Points on a hilly landscape, in no order, each with its height.
From any point a ball rolls to the lowest of the 5 points nearest to it. It stops when none of these is lower. Distance is the straight distance between rows; heights are no part of it.
K_186: [112 100 136 138 123 110 130 174 127]  (h 315)
K_23: [113 109 154 117 126 129 120 165 122]  (h 266)
K_421: [ 84 103 181 136 105 169 141 183 132]  (h 237)
K_75: [132 148  68 155 152  95 141  77 104]  (h 302)
K_30: [151 117 127 185 105  84 165 143 190]  (h 130)
K_723: [109 115 114 109 113 185 131 169  71]  (h 595)
K_123: [160 144 115 107 159  96 107  85 134]  (h 215)
K_902: [116 122 147  98 117 172 117 155  94]  (h 509)
K_543: [148 139 118 182 106  85 179 117 205]  (h 525)
K_161: [176 146  83 111 139 117  93  80  92]  (h 407)
K_69: [155 158  67 140 149 101 121  64  95]  (h 334)
K_428: [140 132 119 172 125  80 158 114 193]  (h 410)
K_656: [123 112 102 115 129 144 120 154  73]  (h 500)
K_57: [ 90 112 203 141 100 158 125 182 154]  (h 259)
K_288: [156 136 135  93 138 123 101 112 118]  (h 345)
K_799: [144 134 152 125 149  82 123 103 179]  (h 406)
K_666: [131 117 116 127 144 105 123 140 120]  (h 361)
K_276: [132 139 117 149 143  77 148 103 182]  (h 386)
K_538: [122 123 174 100 127 144 108 147 129]  (h 258)
K_379: [137 126 154  90 136 132  99 133 127]  (h 303)
K_709: [112 165  69 166 148  87 157  68 138]  (h 371)
K_910: [185 145  99  95 133 134  81  87  96]  (h 364)
K_114: [137 115  82 129 137 117 121 135  72]  (h 476)
K_325: [ 95 114 182 117 114 155 123 170 129]  (h 320)
K_44: [ 95 127 183 115 115 221 150 138 108]  (h 462)
K_115: [119 163  94 157 136  85 163  75 180]  (h 365)
K_692: [129 143  86 148 152  85 144  83 131]  (h 263)
K_261: [137 130 108 138 156  90 132 108 133]  (h 165)
K_506: [129 140 104 167 136  82 161 106 180]  (h 209)
K_458: [157 140 112  86 100 187  93 118  86]  (h 538)
K_844: [127 118 150 100 132 130 108 148 123]  (h 271)
K_151: [121 103 182 155 101 116 125 182 169]  (h 377)
K_488: [168 141 112  95 133 126  91 103 106]  (h 378)
K_649: [121 122 126  98 113 187 117 150  76]  (h 561)
K_305: [131 116 106 164 138  81 155 130 161]  (h 490)
K_145: [142 131 108 129 157  88 129  99 136]  (h 47)
K_807: [106 116 136 107 110 200 136 160  83]  (h 588)
K_388: [ 86 100 153 127 109 165 138 188 112]  (h 383)
K_624: [138 122 153 124 145  89 118 125 167]  (h 489)
K_55: [113 131 152 101 106 227 141 136  92]  (h 673)
K_689: [142 145 128 130 156  80 132  88 172]  (h 249)
K_533: [118 115 175 122 123 122 108 155 148]  (h 205)
K_303: [111 129 139 109 102 249 156 131  85]  (h 683)
K_355: [ 72 114 196 137 110 189 140 174 134]  (h 40)
K_300: [101  97 118 133 123 135 130 186  96]  (h 445)
K_37: [146 131 143 154 130  78 142 113 194]  (h 634)
K_632: [128 111 156 134 133  98 119 149 159]  (h 343)
K_249: [115 173  96 177 106  92 176  84 212]  (h 425)
K_258: [ 94 114 173 116 115 173 132 170 112]  (h 379)
K_665: [164 132  95  99 122 142  89 112  84]  (h 136)
K_959: [147 126  95 121 145 109 115 115  96]  (h 399)
K_638: [130 130  80 152 155  88 137 107 107]  (h 246)
K_813: [129 145  97 154 148  80 151  84 163]  (h 363)
K_684: [102 168  76 166 137  92 165  71 159]  (h 408)
K_335: [104 117 148 104 117 173 125 163  94]  (h 478)
K_639: [116  93 161 151 107 118 131 186 149]  (h 359)
K_410: [ 86 126 198 120 117 194 128 155 126]  (h 240)
K_767: [134 121 104 118 137 121 112 135  92]  (h 432)
K_894: [126 136 143  89 104 204 111 128  90]  (h 578)
K_914: [181 139  97  93 115 149  78  93  91]  (h 362)
K_361: [156 156  87 127 159 103 120  67 110]  (h 277)
K_82: [148 133 118  94 135 137 102 129  96]  (h 360)
K_601: [134 100 160 156 114  95 132 162 177]  (h 550)

For each start below, name the point where the ball stops.
K_361 | K_145
K_894 | K_355
K_75 | K_145
K_288 | K_145
K_303 | K_355
K_709 | K_145
K_656 | K_665
K_335 | K_355
K_186 | K_533
